Each row is a point on a tangle of strands that fork and nearly touch. The rows are in no order.
(in the rows, 128 means zero)
Points whose rows are less than 35.1 apart are linked; no others are.
Q696: [126 115 152  73 172 119  69 124]
Q440: [130 123 113 164 106 150 168 159]
Q584: [163 117 143  91 144 116 120 135]
Q731: [120 102  87 129  96 157 131 209]
Q957: [ 90 127  92 160 104 149 115 174]
Q795: [125 107 167  72 171 119  87  92]
Q421: [148 105 134 104 143 136 122 166]
Q675: [135 139  75 151  79 146 159 184]
Q364: [146 141 114 127 123 116 115 149]
Q110: [139 144  84 139  99 127 128 174]
Q363: [114 121 160  77 149  94  94  34]
Q67: [161 152 131 148 114 114 168 106]
Q688: [106 124  99 127 122 137  86 185]
Q134: [163 105 169 100 151 124 150 105]
Q934: [ 98 104  93 154  88 170 144 194]
Q459: [142 186 112 167 105 111 170  94]
Q968: [117 127 164 157 148 125 146  82]
Q467: [ 97 147  77 177  81 156 153 167]
Q717: [154 167 106 163  95 122 177 130]
Q387: [134 107 115 155 106 157 168 179]
Q955: [166 108 138  88 148 130 121 159]
Q166: [102 116 144 128 158 135  87 139]
Q523: [127 168  87 179  87 138 176 141]
Q174: [125  99 175  64 155 102 114  32]
Q3: [ 99 110 142 141 156 145  99 146]
Q874: [ 98 168  78 186  83 147 158 150]
Q916: [114  91 155 133 165 155 124 152]
Q36: [140 125 158 104 139 102 125  67]
Q106: [ 88 120  97 140 124 150  88 187]
Q66: [139 164 134 126 119  93 133  62]
Q640: [136  86 125 125 134 164 144 194]
Q956: [147 168 116 161 107 115 173 105]
Q624: [136 154 143 117 127  92 122  56]
Q78: [130 121 130 127 141 134 114 151]
Q225: [162 106 166  83 155 119 133 104]
Q932: [154 103 165  41 156 102 101  77]
Q521: [122  91 169 128 167 152 132 136]
Q288: [129 131 153 161 137 129 161  91]
Q437: [155 102 171  71 159 113 128  85]
Q419: [131 151 130 164 122 122 152 108]
Q80: [116 122 109 113 138 131  75 175]
Q726: [140 141 147 103 131  92 122  59]
Q152: [118 185 122 137 119  91 117  56]
Q350: [130 134 117 165 113 141 159 147]
Q292: [147 141 123 122 129 112 118 134]
Q42: [101 106  85 143  91 161 131 200]
Q967: [135 114  95 132 100 149 138 195]
Q857: [126 175 123 159 115 109 137  88]
Q427: [149 113 110 125 115 140 134 186]
Q634: [131 100 165 126 161 140 131 123]
Q975: [105 138  92 163 106 144 130 164]
Q108: [134  97 118 142 118 158 155 185]
Q61: [113 132 154  92 147  92  88  46]
Q79: [126 178 133 137 119  93 137  48]
Q274: [129 157 127 149 125 110 132 101]
Q207: [156 128 141  98 141 110 114 120]
Q385: [112 175  81 182  87 136 161 144]
Q185: [134 114 170  91 155 107 114  66]
Q179: [137 120 142 133 142 131 128 133]
Q445: [147 159  96 161  92 128 175 142]
Q365: [112 148 144 111 141  93  88  61]
Q224: [158 144 148 142 122 110 175  89]
Q709: [148 136 137 110 137 105 113 111]
Q473: [169 115 162 118 140 120 166 102]
Q848: [ 89 122  89 147 110 153 100 188]
Q823: [125 113 159  63 170 111  75  98]
Q604: [ 80 101  83 157  77 182 144 196]
Q300: [155 116 121 114 125 133 130 175]
Q814: [146 105 162  38 164 106  87  84]
Q396: [123 121 119 102 151 127  76 165]
Q243: [129 123 130  88 153 118  72 145]
Q335: [128  93 133 127 139 158 131 182]
Q470: [165 126 158 135 133 119 172  96]
Q881: [120 126  74 158  73 158 162 188]
Q11: [137 128 147 165 132 133 172 109]
Q935: [117 107 165  64 151  96 104  26]
Q355: [ 84 125  75 177  73 168 153 178]
Q650: [134 113 158 134 153 134 133 123]
Q670: [155 102 169  51 152 104 119  70]
Q593: [114 146 111 174 112 138 147 139]
Q406: [100 127 136 130 155 125  80 129]
Q904: [132 186 112 159 110 107 147  92]
Q151: [130 108 172  78 166 115 105  72]
Q703: [115 120 166 143 152 124 128  91]
Q234: [144 146  77 139  85 132 139 183]
Q939: [104 142 145 122 149 105  89  83]
Q499: [141 141 102 130 113 122 121 162]
Q785: [108 156  97 171 107 136 141 144]
Q347: [104 137 139 123 152 112  75 104]
Q457: [132 124 141  82 160 115  73 128]
Q659: [ 84 117  74 167  67 175 154 190]
Q443: [ 97  96 150 146 162 158 114 151]
Q550: [133 106 134 121 146 144 124 166]
Q430: [132 142 134 173 122 135 169 115]

A fork is a point with three links. Follow the links from the first point to the second and name the forks in between, in order.
Q427; Q650 => Q421 > Q550
Q640; Q300 => Q550 > Q421
Q67; Q430 => Q956
Q300; Q584 => Q421

A fork is a point with three links, a tip a point with one. Leave the first point through the second and follow the links. Name the first fork or tip that comes.
Q624; Q66 => Q152
Q134; Q473 => Q956
Q419; Q430 => Q703
Q650; Q179 => Q550
Q406; Q347 => Q174
Q709; Q292 => Q881
Q731; Q967 => Q421
Q473; Q134 => Q814

Name the points in between on the shortest way along the links from the first point to the second, in order.
Q427; Q634 => Q300 > Q421 > Q550 > Q78 > Q179 > Q650
Q848; Q80 => Q106 > Q688
Q166; Q650 => Q3 > Q443 > Q916 > Q521 > Q634
Q274; Q445 => Q857 > Q904 > Q459 > Q956 > Q717
